A landscape with many valleys, sampled at points; each row gives a point and its height.
From any point a ball rolls to the lowest of the 3 points nearest to it. It stops when none of these is lower. Distance is the straight distance between rows; heights are no part of it.
<765>: 5,-12,-13,1,0,-1,-6,2,-2,-4,-2,14,6,0,7,10,-6,-6,-4,-6,-3,-3,0,-3,-5,5,12,-8,5,4,7,8,2,8,-5,1,5,6,6,3,3,-7,-9,-3,4,12,-6,8,-6,-2,-6,9,-4,-1,4,-4,-2  height 3.52
<775>: -9,27,21,-1,-2,-4,6,-9,11,0,10,-19,-5,10,-3,-20,11,19,13,9,0,7,-7,0,4,-6,-12,13,-5,-3,-16,-13,-3,-16,2,-10,-1,-1,-11,-12,-13,11,17,1,-5,-10,16,-10,10,1,11,-16,13,0,-4,13,4  height 1.61
<929>: -7,-12,-3,0,-3,7,-8,5,2,7,1,8,4,-3,2,10,-6,-8,-1,-1,3,1,2,14,1,-4,-4,-4,0,0,3,3,5,9,2,0,9,8,11,-1,12,-10,-12,-3,5,8,4,-7,-1,7,-5,4,-6,4,9,-9,-8  height 1.65
<823>: -6,-4,7,0,3,10,-7,4,2,9,3,0,7,0,-5,3,0,-5,1,6,5,3,2,16,9,-3,-12,2,-4,-3,-1,-5,2,-1,4,0,5,-2,4,0,8,-6,-5,-4,4,-6,6,-10,1,6,2,-3,-1,10,10,-10,-6  height 5.11
<735>: 3,-11,-12,2,3,1,-6,3,-2,-3,-3,12,6,1,4,8,-6,-6,-4,-6,-2,-3,0,0,-3,3,8,-6,4,4,6,5,2,7,-5,1,5,6,5,1,3,-5,-8,-4,5,10,-4,5,-6,-1,-6,7,-4,0,6,-5,-2  height 4.25
<93>: -5,9,14,-2,5,4,1,1,0,9,4,-15,4,2,-10,-9,6,1,6,12,3,3,0,11,9,-2,-16,9,-6,-8,-4,-11,0,-14,5,-3,0,-10,-4,-4,-3,1,7,-4,1,-11,8,-12,1,1,6,-11,5,9,5,-3,1  height 1.76
<742>: -4,10,7,-1,7,0,4,-1,1,2,-2,-15,2,4,-9,-15,2,7,3,4,1,3,-1,4,4,1,-8,8,-4,-4,-2,-11,-2,-10,3,-1,-4,-5,-8,-7,-9,8,3,-1,-3,-10,8,-9,1,-3,7,-9,4,5,-1,3,6  height 7.26
<329>: 13,-8,-15,-4,2,0,-5,1,-4,-5,-2,18,2,-2,7,11,-3,-6,-7,-7,-1,-5,-3,-11,-4,8,17,-11,6,8,5,8,0,8,-7,6,1,2,1,8,1,-5,-5,-1,0,10,-11,15,-5,-5,-2,12,-3,-4,2,3,1  height 3.81
<752>: -9,-10,1,-1,-5,9,-9,4,2,9,3,6,3,-4,0,11,-5,-9,0,1,5,3,3,18,3,-5,-8,-3,-1,0,3,1,6,8,3,0,10,7,12,0,14,-10,-11,-4,3,6,5,-8,0,9,-3,4,-5,5,10,-10,-9  height 1.98
<297>: -10,29,28,-3,-2,-4,5,-6,7,6,14,-22,-3,7,-2,-14,14,18,13,16,-2,7,-5,5,9,-7,-18,14,-3,-10,-16,-13,1,-22,1,-14,2,-6,-7,-9,-10,6,19,-2,-2,-10,13,-9,7,7,8,-17,14,3,0,5,0  height 2.75
<757>: -6,-7,1,-1,5,9,-8,5,2,7,1,3,8,1,-4,2,-3,-5,-1,3,5,1,2,15,5,-3,-8,1,-3,-1,0,-3,1,1,3,0,6,1,3,-1,7,-6,-8,-4,5,-2,6,-9,-1,4,1,-1,-2,9,11,-9,-6  height 3.97
<435>: 7,-31,-8,6,-23,-9,5,-1,-11,4,-8,16,-6,-18,7,16,-3,-17,-6,-9,-1,-1,13,1,-15,-5,9,-14,8,0,17,23,5,14,-3,2,2,5,19,9,14,-15,-4,-1,1,21,-12,9,-6,2,-16,13,-11,-5,-8,-9,-8  height 7.48
<412>: -6,6,15,-1,5,9,-3,2,0,10,5,-11,5,1,-9,-3,6,-2,4,13,4,2,3,13,13,-3,-16,8,-6,-8,-3,-9,1,-12,5,-3,3,-10,-1,-1,3,-2,3,-4,3,-12,7,-11,1,4,4,-8,4,10,8,-8,-3  height 5.31
<720>: -1,-29,-7,5,-23,-6,3,1,-7,9,-6,12,-8,-16,4,15,-5,-14,-5,-6,-2,1,11,7,-13,-8,3,-12,8,-1,16,18,7,14,1,2,6,9,22,4,15,-14,-10,-4,1,21,-7,1,-4,6,-18,15,-10,-4,-3,-13,-10  height 4.88
<905>: -7,17,18,-3,2,0,6,-4,2,6,6,-20,1,4,-8,-15,9,9,8,12,2,5,-2,8,6,-3,-14,11,-6,-8,-8,-11,-1,-17,2,-6,-1,-8,-7,-7,-8,6,11,-2,-3,-11,11,-12,4,1,8,-13,8,5,0,3,3  height 2.97
<919>: -7,-22,-3,1,-21,-2,-1,2,-4,13,-3,9,-8,-15,1,15,-4,-11,-1,-2,0,4,8,14,-7,-8,-4,-10,5,-1,12,11,7,14,5,3,12,10,22,3,16,-14,-12,-5,2,19,-1,-6,-1,10,-14,14,-9,-2,3,-12,-11  height 4.33
<618>: 1,6,-10,0,12,0,0,2,-3,-5,-7,-3,3,5,-2,-4,-5,3,-4,-6,0,-3,-3,-4,0,8,5,2,3,0,2,-6,-3,-1,0,3,-8,-4,-7,-2,-8,7,-5,0,-2,-6,-4,3,-6,-4,4,0,0,1,0,0,7  height 8.10
<474>: -10,30,22,-1,-1,-4,4,-8,14,-3,12,-18,-6,14,-1,-19,11,22,15,8,-2,7,-8,-4,5,-7,-11,15,-6,1,-19,-14,-2,-15,2,-12,-2,3,-14,-12,-14,12,20,3,-4,-10,18,-8,13,1,14,-17,16,-2,-3,14,5  height 2.73
<34>: -3,3,6,-1,9,5,0,3,-1,4,0,-9,6,2,-9,-10,0,1,1,5,4,3,0,9,5,0,-10,6,-4,-4,-1,-10,-1,-8,3,0,-1,-6,-5,-4,-5,3,0,-3,1,-9,7,-10,0,-1,5,-6,3,9,4,-2,3  height 1.30
<126>: -10,-14,0,-1,-11,6,-7,2,1,12,1,8,-1,-9,1,15,-5,-9,0,0,4,3,4,17,-1,-7,-7,-6,2,1,6,5,8,11,3,2,11,9,16,1,17,-12,-12,-4,2,13,4,-8,-1,10,-8,8,-8,1,8,-11,-10  height 2.88
<537>: 25,-29,-15,-6,-12,-9,3,0,-10,-7,-5,28,-5,-18,2,15,-3,-16,-11,-6,1,-4,8,-18,-15,3,25,-20,-1,9,10,23,-4,17,-4,11,-2,8,4,19,8,-11,-1,9,-2,10,-16,17,3,-5,-1,19,-10,-7,-9,18,-5  height 8.13
<827>: -7,-9,-1,0,2,7,-9,5,2,7,1,6,7,0,-2,6,-6,-6,-1,1,4,1,2,14,4,-3,-6,-1,-2,1,2,0,3,5,2,0,6,5,7,0,10,-7,-10,-4,5,2,5,-8,-1,5,-1,2,-4,7,10,-9,-7  height 2.87
<433>: 19,-15,-15,-7,-3,-3,-2,0,-6,-6,-2,25,-1,-9,6,14,-2,-9,-9,-5,0,-5,0,-16,-9,7,22,-16,3,10,6,15,-2,11,-8,9,0,4,1,15,3,-8,-3,2,-3,12,-13,16,-1,-6,-1,17,-5,-7,-1,11,-1  height 5.51
<603>: -5,17,4,3,6,-3,7,-4,5,-7,-3,-16,-3,7,-4,-17,1,12,4,-1,-1,2,-4,-5,0,2,-3,10,-4,-2,-4,-10,-4,-7,4,-1,-8,-4,-11,-9,-13,14,6,5,-4,-12,6,-4,4,-4,7,-12,3,-2,-9,8,11  height 5.33
<309>: -8,-7,3,-1,-1,9,-9,4,2,9,2,6,6,-1,-1,9,-5,-8,-1,3,5,2,2,17,6,-4,-10,-1,-2,-1,2,-1,3,5,4,0,9,4,8,-1,11,-8,-10,-5,4,1,6,-10,1,7,-1,1,-3,6,11,-11,-7  height 2.38
<430>: 16,-10,-16,-7,0,-2,-3,0,-7,-5,-1,22,-1,-6,6,13,-2,-8,-8,-6,0,-5,-2,-15,-6,9,20,-14,3,9,4,12,-2,9,-8,9,-1,2,0,13,2,-6,-4,1,-3,11,-13,16,-2,-5,0,16,-4,-6,-1,10,0  height 5.13
<116>: -6,14,13,-1,4,0,5,-2,3,3,2,-17,2,4,-9,-17,5,8,5,7,3,4,-2,6,4,-2,-12,9,-5,-6,-5,-11,-2,-13,3,-3,-3,-7,-8,-7,-9,8,8,-1,-3,-10,10,-10,4,-1,7,-11,5,6,-2,4,5  height 5.06
<300>: 4,-5,-13,0,7,1,-6,4,-2,-3,-4,9,6,2,3,5,-7,-3,-5,-7,-2,-3,-3,-2,-2,6,8,-4,4,4,4,1,-1,5,-4,3,1,3,0,0,0,-1,-8,-4,3,4,-6,6,-7,-3,-2,6,-2,1,5,-3,2  height 8.11
<42>: 1,16,-11,0,11,1,7,-2,0,-12,-6,-4,-6,8,2,-6,0,6,-5,-9,3,-6,-9,-16,1,8,6,5,1,5,-6,-3,-3,0,-1,5,-16,-9,-13,1,-8,15,3,11,-6,-12,-6,10,1,-8,9,-6,-2,-10,-11,8,11  height 7.74
<103>: 2,0,-12,-1,11,1,-3,4,-3,-4,-5,5,6,4,1,1,-6,-1,-5,-6,-1,-4,-3,-4,-1,9,7,-2,5,3,3,-3,-2,2,-2,3,-3,-1,-4,-1,-5,3,-8,-2,1,0,-5,6,-6,-4,1,4,-1,1,3,-1,5  height 8.45
<169>: 18,-20,-13,-3,-7,-4,-1,-2,-7,-6,-3,24,0,-9,7,15,-2,-13,-8,-5,-1,-5,3,-14,-9,6,21,-16,2,9,7,18,0,12,-8,6,1,6,5,15,6,-10,-2,3,-1,15,-13,17,-2,-5,-4,16,-6,-7,-4,8,-4  height 5.76
<939>: -3,26,7,5,7,-3,5,-4,18,-17,6,-17,-10,17,2,-21,8,21,12,-3,-7,0,-8,-22,1,-6,0,15,-6,7,-18,-9,-8,-4,3,-4,-9,5,-20,-11,-15,18,18,10,-4,-13,8,-1,13,-11,7,-16,11,-8,-9,15,9  height 2.14
<77>: -7,18,31,2,3,1,2,-2,2,10,12,-24,1,2,-5,-5,13,10,12,21,-4,5,2,11,17,-7,-21,13,-5,-15,-10,-13,0,-21,4,-10,6,-13,-2,-4,-2,2,13,-5,4,-13,5,-11,1,11,-1,-13,12,9,5,-9,-3  height 3.77
<403>: 1,-35,-5,5,-27,-8,4,1,-13,15,-11,11,-12,-22,0,15,-3,-16,-4,-8,-4,4,17,10,-14,-9,-1,-13,10,-3,20,19,5,15,6,5,5,6,23,8,17,-17,-11,-7,1,21,-8,-1,-5,6,-20,18,-10,-3,-4,-15,-11  height 5.18
<730>: 15,-26,-10,2,-15,-7,1,-4,-8,-3,-6,24,-1,-12,8,15,-2,-15,-8,-8,1,-3,8,-8,-12,2,18,-15,5,6,12,21,4,14,-7,3,3,6,12,12,9,-14,-1,3,0,18,-12,15,-3,-2,-9,13,-8,-7,-7,2,-4  height 5.94
<726>: -8,24,27,-2,-1,-2,5,-6,5,7,12,-23,-2,5,-5,-12,13,15,12,16,0,6,-4,7,9,-5,-18,14,-4,-11,-13,-13,0,-22,2,-11,2,-9,-6,-8,-8,6,18,-4,-1,-11,11,-11,6,5,6,-15,12,4,0,2,1  height 2.13
<302>: 1,-2,-11,0,9,1,-5,4,-3,-2,-4,5,7,4,0,1,-7,-2,-4,-6,-2,-4,-2,0,-1,6,6,-2,4,2,4,-2,-1,3,-3,2,0,1,-1,-2,-3,1,-9,-4,4,1,-3,3,-5,-2,1,3,-1,2,5,-3,2  height 8.85
<704>: 25,-25,-17,-9,-8,-8,2,1,-8,-8,-3,27,-5,-17,2,13,-2,-14,-10,-5,0,-4,4,-19,-14,3,24,-20,-2,10,8,22,-5,16,-5,11,-3,7,2,18,6,-9,-1,7,-2,9,-16,16,3,-7,0,20,-9,-7,-6,20,-4  height 7.50
<29>: -3,7,-5,1,11,0,2,2,-1,-3,-6,-9,4,5,-4,-9,-4,4,-2,-3,0,0,-2,0,1,5,-1,4,0,-2,1,-8,-2,-4,2,1,-5,-4,-7,-5,-8,9,-3,1,-1,-8,1,-1,-3,-3,5,-5,1,2,-1,0,8  height 8.56
<876>: -4,-18,-7,3,-9,1,-5,3,1,5,0,11,1,-6,5,12,-7,-8,-2,-3,-1,1,3,9,-6,-5,1,-8,3,1,8,9,5,12,-1,0,10,10,16,1,13,-11,-11,-3,5,15,-1,-2,-2,5,-11,9,-6,-1,5,-9,-9  height 3.24
<56>: 8,2,-17,-5,8,1,-4,1,-4,-6,-3,11,2,2,5,7,-4,-2,-8,-8,-1,-6,-5,-11,-2,10,13,-6,6,6,2,2,-2,4,-5,7,-6,-3,-5,7,-4,2,-6,-1,-3,4,-11,14,-5,-5,4,9,-1,-4,1,4,5  height 8.31
<351>: 14,-2,-19,-10,6,0,-2,2,-5,-7,-2,18,-3,-3,5,10,-2,-4,-10,-8,0,-6,-5,-16,-4,9,18,-12,5,9,0,7,-3,7,-7,11,-7,-2,-5,12,-2,-2,-5,2,-5,6,-13,16,-3,-7,4,15,-4,-7,-1,11,2  height 6.66
<602>: -2,-26,-8,3,-18,-5,0,1,-5,7,-4,11,-5,-13,6,14,-6,-12,-3,-5,-1,1,9,7,-12,-7,3,-12,7,0,14,16,8,14,0,1,7,10,20,3,14,-14,-9,-2,2,20,-4,0,-4,6,-16,12,-10,-5,-1,-11,-10  height 4.41
<640>: 7,10,-19,-7,9,1,1,2,-5,-7,-4,7,-2,3,3,4,-3,1,-10,-8,1,-7,-7,-13,-1,11,12,-4,6,6,-1,-1,-3,3,-5,9,-12,-6,-10,7,-6,6,-4,4,-6,-3,-11,14,-3,-6,8,5,-2,-7,-4,7,7  height 8.17
<663>: -3,-6,-3,-1,7,6,-6,6,0,3,0,3,8,2,-3,0,-6,-5,-3,0,3,1,1,9,2,0,-4,0,-1,0,1,-4,1,1,0,1,3,2,2,-2,3,-4,-8,-4,5,0,4,-7,-3,2,0,0,-2,7,10,-7,-2  height 5.44
<202>: 22,-18,-19,-10,-3,-6,0,2,-8,-7,-1,26,-4,-12,4,12,-3,-10,-10,-5,0,-6,0,-19,-11,4,24,-19,1,10,4,17,-4,13,-7,11,-3,5,-1,18,4,-8,-3,4,-3,10,-15,16,2,-7,1,20,-7,-8,-4,18,-3  height 6.13
<605>: -1,11,-9,0,11,0,3,0,-2,-7,-7,-6,1,6,-1,-7,-3,5,-3,-6,0,-2,-4,-6,0,7,4,4,2,0,-1,-7,-2,-2,1,3,-10,-6,-9,-3,-9,11,-3,4,-4,-9,-4,5,-3,-5,5,-4,-1,-1,-5,2,10  height 8.15
<468>: 3,14,-15,-3,11,1,4,0,-2,-9,-6,-1,-4,6,3,-2,-2,4,-6,-9,2,-6,-7,-13,1,10,8,2,3,4,-3,-3,-3,1,-3,6,-14,-8,-11,2,-8,12,-2,7,-6,-9,-9,11,-2,-7,8,-1,-2,-7,-8,6,10  height 8.00
<341>: 7,-28,-9,5,-18,-7,3,-2,-8,0,-6,18,-3,-13,9,15,-4,-15,-7,-9,-1,-2,9,-1,-13,-2,11,-13,7,2,14,20,6,14,-5,0,4,7,17,8,13,-13,-3,0,2,20,-10,10,-6,2,-14,12,-10,-6,-5,-6,-6  height 6.46
<616>: -6,7,20,2,3,9,-4,2,0,11,7,-12,5,0,-7,1,7,-1,6,14,4,2,6,14,16,-4,-19,9,-7,-9,-5,-9,1,-12,7,-4,6,-11,2,0,5,-2,2,-4,5,-13,5,-11,0,9,2,-10,5,12,9,-12,-4  height 5.30
<25>: -4,10,0,0,8,0,4,1,1,-3,-5,-13,3,5,-6,-14,-2,6,1,-1,1,1,-1,1,1,3,-3,6,-2,-3,0,-10,-3,-6,2,1,-6,-4,-8,-7,-10,10,0,1,-2,-10,4,-5,-2,-4,5,-7,2,3,-3,4,9  height 8.90
<16>: -8,31,16,2,4,-3,3,-6,19,-11,11,-17,-10,18,0,-23,12,25,14,2,-7,6,-8,-15,3,-9,-6,14,-7,7,-22,-14,-7,-10,3,-9,-3,8,-19,-14,-16,17,20,6,-5,-10,16,-6,16,-4,12,-17,16,-4,-2,17,5  height 5.27
<106>: -7,19,16,-1,2,-2,7,-5,6,0,5,-19,-1,6,-6,-18,6,13,9,7,2,5,-4,3,3,-2,-11,11,-6,-5,-8,-12,-2,-14,3,-5,-3,-5,-10,-10,-12,10,11,1,-4,-11,13,-10,6,-1,9,-14,9,3,-4,8,5  height 3.37
<898>: 7,-8,-14,0,4,0,-6,2,-3,-3,-3,14,6,1,6,9,-6,-4,-5,-6,-3,-4,-1,-5,-3,7,12,-7,5,5,5,5,1,7,-6,2,2,4,2,3,1,-4,-6,-4,3,8,-8,10,-6,-3,-3,9,-2,-1,4,-1,1  height 5.53
<197>: -5,-22,-5,2,-17,-1,-2,2,-2,8,-3,11,-4,-11,4,14,-6,-11,-3,-4,-1,3,6,12,-9,-8,0,-10,5,0,12,12,7,13,2,1,10,11,20,2,16,-13,-11,-3,3,19,-1,-4,-3,8,-14,11,-9,-3,2,-11,-10  height 3.83
<162>: -2,17,-3,4,8,-1,7,-3,4,-11,-5,-12,-5,9,0,-14,0,11,2,-6,-1,-2,-5,-13,1,4,3,9,-3,1,-6,-7,-4,-2,3,1,-12,-5,-12,-6,-12,16,6,10,-4,-14,0,3,2,-7,6,-10,2,-7,-11,8,11  height 6.67
<49>: -6,20,24,-1,1,0,5,-4,2,7,9,-21,0,3,-7,-11,12,10,9,16,0,6,-3,9,10,-4,-17,12,-5,-11,-11,-11,1,-20,2,-8,2,-11,-6,-6,-6,4,15,-4,-1,-10,9,-11,3,5,6,-13,10,7,3,-1,0  height 2.19
<293>: -6,13,27,2,3,5,-1,0,1,10,10,-19,3,1,-7,-2,12,4,10,19,0,4,5,12,17,-4,-20,11,-6,-13,-7,-11,0,-18,6,-7,6,-14,0,-1,1,0,8,-5,5,-15,5,-11,1,10,0,-11,10,11,7,-10,-4  height 3.38
<222>: 5,-18,-11,2,-6,-2,-4,1,-4,-2,-2,17,3,-5,9,13,-6,-9,-5,-6,-3,-4,2,-4,-8,2,12,-10,6,4,8,13,4,11,-7,0,6,7,10,6,7,-10,-5,-2,3,16,-7,9,-5,-1,-10,11,-6,-4,1,-4,-4  height 2.16
<870>: 1,3,-11,0,11,1,-2,3,-3,-3,-6,0,6,4,-1,-3,-5,1,-4,-5,0,-2,-3,-1,0,7,3,1,3,-1,3,-6,-3,0,-1,2,-4,-1,-6,-2,-6,5,-7,-2,2,-3,-3,2,-5,-4,2,1,-1,3,2,-2,5  height 8.18
<369>: -4,-28,-4,3,-24,-5,2,0,-8,14,-6,9,-10,-18,1,15,-5,-13,-2,-4,-1,3,12,11,-11,-9,-3,-12,8,-2,16,15,7,15,5,4,9,9,23,4,16,-15,-11,-5,1,21,-3,-5,-3,8,-18,15,-9,-3,-1,-13,-11  height 4.73
<639>: -8,25,30,-2,1,-1,5,-5,4,8,14,-24,-2,5,-3,-9,15,15,12,19,-2,6,-2,9,12,-5,-20,13,-3,-13,-13,-14,1,-23,2,-12,4,-10,-4,-6,-7,4,17,-4,1,-11,9,-10,4,9,4,-15,13,5,2,-1,-2  height 1.78
<227>: -2,22,2,6,7,-1,7,-4,12,-18,1,-16,-9,14,3,-18,6,15,7,-4,-4,-3,-9,-21,3,-1,2,13,-5,5,-14,-7,-7,-4,2,-2,-12,-1,-18,-7,-13,18,14,14,-4,-16,4,4,9,-11,6,-13,6,-10,-12,11,8  height 1.66
<764>: -11,-7,6,1,-5,11,-11,4,3,12,4,5,3,-5,1,13,-3,-8,0,3,7,3,4,19,8,-4,-11,-2,-2,0,2,0,5,5,6,0,11,4,12,1,15,-9,-10,-4,4,3,5,-9,1,12,-3,3,-6,7,11,-12,-10  height 2.28
<20>: -4,-10,-6,0,3,5,-9,5,0,3,0,6,8,1,-1,4,-6,-5,-3,-1,1,0,1,10,0,-2,-2,-3,0,1,3,0,2,5,0,0,5,6,6,-2,7,-6,-11,-4,6,3,3,-5,-2,1,-3,3,-3,4,10,-8,-5  height 3.79
<546>: -11,31,37,-1,2,-6,3,-5,6,8,18,-28,-5,8,-2,-6,15,22,13,22,-9,6,-3,8,15,-11,-23,14,0,-16,-17,-18,2,-26,0,-15,6,-7,-3,-8,-8,5,17,-6,3,-10,9,-9,5,17,-2,-17,16,4,4,-6,-5  height 4.29
<296>: 10,-16,-12,0,-4,-2,-4,1,-5,-5,-3,20,3,-4,9,13,-5,-9,-5,-6,-2,-4,2,-7,-7,5,16,-11,5,7,7,12,2,11,-7,2,5,5,8,8,6,-9,-6,-1,2,14,-9,13,-4,-3,-7,13,-4,-4,1,0,-3  height 1.84
<172>: 2,8,-14,-1,11,1,1,2,-4,-6,-6,1,0,5,2,-1,-3,2,-6,-7,0,-4,-5,-8,0,10,8,0,5,2,2,-4,-3,1,-1,5,-9,-5,-9,0,-7,8,-5,2,-4,-5,-9,8,-5,-5,5,1,-1,-3,-3,2,8  height 8.06
<717>: -2,20,-2,5,9,0,8,-4,7,-16,-3,-13,-8,11,2,-13,2,11,4,-7,0,-4,-8,-19,2,4,4,11,-3,5,-10,-6,-5,-3,1,-1,-14,-4,-16,-4,-11,18,10,13,-5,-15,-1,7,5,-9,6,-12,2,-10,-14,10,11  height 4.28
<572>: -2,12,-6,1,10,-1,4,0,0,-7,-6,-10,0,6,-2,-10,-3,7,-2,-5,-1,-2,-5,-6,0,6,1,6,1,-1,-1,-8,-4,-3,2,2,-8,-5,-10,-5,-11,13,0,4,-4,-10,-1,1,-1,-6,6,-6,1,-2,-6,3,11  height 8.29
<418>: -5,20,5,4,6,-3,8,-5,9,-13,-1,-17,-6,10,-1,-18,3,14,6,-3,-3,1,-6,-12,1,-1,-1,12,-6,2,-9,-8,-5,-5,3,-2,-9,-1,-14,-9,-13,18,10,9,-5,-14,5,-1,5,-7,6,-13,5,-6,-12,11,11  height 3.08
<673>: 3,-21,-10,4,-11,-4,-3,1,-3,0,-3,16,1,-6,8,13,-7,-10,-4,-6,-2,-2,5,1,-9,-3,9,-10,5,2,10,13,6,12,-5,-1,8,9,15,3,11,-10,-6,-2,4,17,-6,6,-5,2,-12,11,-7,-4,1,-7,-5  height 2.60
<677>: -5,9,19,1,4,6,-1,0,0,10,7,-15,5,2,-8,-4,10,2,6,15,2,3,3,13,14,-3,-18,10,-7,-10,-5,-9,0,-14,5,-4,4,-12,-2,-2,1,-1,7,-5,4,-12,6,-12,2,6,3,-10,6,11,7,-9,-2  height 3.82
<773>: -5,14,23,0,3,4,2,-1,2,9,9,-18,2,1,-8,-7,10,5,8,17,1,3,1,12,14,-4,-18,11,-6,-12,-7,-11,0,-18,3,-6,3,-13,-3,-3,-2,1,10,-4,2,-13,7,-12,2,5,4,-12,8,10,5,-6,-2  height 2.78
<711>: -5,19,8,3,3,-4,7,-4,8,-7,0,-19,-4,8,-4,-19,3,15,8,0,-2,3,-5,-6,0,-1,-5,11,-5,-1,-8,-10,-5,-8,4,-2,-7,-1,-12,-11,-13,16,10,7,-5,-12,10,-5,6,-5,7,-13,7,-3,-9,10,10  height 3.30
<851>: 1,18,-7,3,9,1,8,-3,2,-12,-6,-9,-7,9,2,-10,0,9,-2,-7,0,-5,-7,-16,2,6,5,8,-1,4,-7,-5,-5,-1,0,2,-15,-7,-13,-2,-10,16,5,12,-6,-14,-4,8,1,-8,8,-9,0,-9,-13,9,10  height 6.76
<119>: -3,24,5,6,6,-3,7,-5,15,-16,2,-17,-9,15,3,-19,6,18,9,-4,-5,-2,-8,-20,1,-3,1,14,-7,5,-16,-7,-7,-4,1,-3,-10,1,-18,-9,-14,18,16,12,-4,-15,7,0,9,-10,6,-15,8,-9,-11,12,9  height 1.01
<246>: -4,0,2,-1,8,6,-4,5,0,6,1,-4,9,2,-8,-4,-2,-2,0,4,4,2,1,11,5,-1,-9,4,-3,-3,0,-7,-1,-4,3,0,1,-4,-2,-3,1,-2,-4,-4,3,-6,6,-10,-1,1,3,-5,0,9,8,-6,-2  height 5.85
<628>: -2,-1,-6,0,10,3,-3,5,-1,1,-3,-1,8,3,-4,-5,-5,-1,-2,-1,1,0,-1,6,1,3,-2,1,0,-1,2,-6,-1,-1,2,2,-1,0,-4,-3,-3,2,-7,-4,3,-3,3,-4,-4,-1,2,-1,0,7,7,-4,2  height 6.97
<621>: 3,-16,-11,3,-3,-1,-5,3,-2,-2,-1,13,5,-2,7,11,-7,-7,-4,-5,-2,-2,2,1,-6,1,9,-9,4,3,6,8,3,10,-5,-1,7,8,9,2,8,-7,-9,-3,4,14,-4,5,-5,0,-9,8,-5,-1,5,-5,-4  height 2.62
<226>: -5,0,8,0,6,9,-5,4,0,9,4,-5,7,1,-8,-3,2,-4,1,8,5,2,3,14,9,-1,-13,5,-5,-5,-2,-8,0,-5,4,0,3,-5,0,-2,4,-3,-1,-4,3,-8,7,-12,0,3,4,-6,2,11,10,-9,-4  height 6.68
<803>: -1,-13,-8,2,0,2,-7,4,0,1,-1,11,6,0,4,8,-8,-5,-3,-4,-1,-1,1,6,-4,0,3,-5,3,3,5,5,3,8,-3,0,7,8,8,0,7,-6,-10,-4,6,10,-1,0,-4,2,-6,6,-4,1,7,-7,-5  height 3.94
<525>: 22,-28,-13,-4,-12,-7,2,-3,-9,-5,-5,28,-3,-15,5,15,-2,-16,-10,-6,2,-3,8,-14,-14,3,24,-19,1,9,10,22,-1,15,-6,8,0,7,7,18,9,-12,0,6,-2,13,-14,17,0,-4,-3,17,-9,-6,-9,13,-5  height 6.57
<167>: 13,-30,-9,3,-20,-8,4,-4,-10,0,-8,22,-3,-16,8,16,-3,-18,-8,-9,1,-3,11,-5,-14,0,16,-14,5,3,14,23,5,14,-5,1,1,6,15,13,12,-15,-1,2,0,18,-13,16,-4,0,-12,14,-10,-6,-10,-1,-5  height 6.10
<894>: -7,23,14,1,2,-3,7,-6,11,-5,4,-18,-4,10,-4,-20,8,17,11,4,-2,6,-5,-5,2,-3,-8,12,-6,-1,-11,-12,-4,-11,3,-7,-4,0,-12,-11,-14,14,14,5,-6,-11,13,-8,10,-2,9,-15,10,-2,-7,13,7  height 2.42

Two balls start at each pair of points below. Name the first point that both come to, or write none.
<341> / <919> -> <296>
<300> / <876> -> <222>
<525> / <720> -> <296>

Where does a ball stop that starts at each point below?
<302> -> <296>
<369> -> <296>
<677> -> <639>
<226> -> <929>
<628> -> <929>
<116> -> <639>
<851> -> <119>
<435> -> <296>
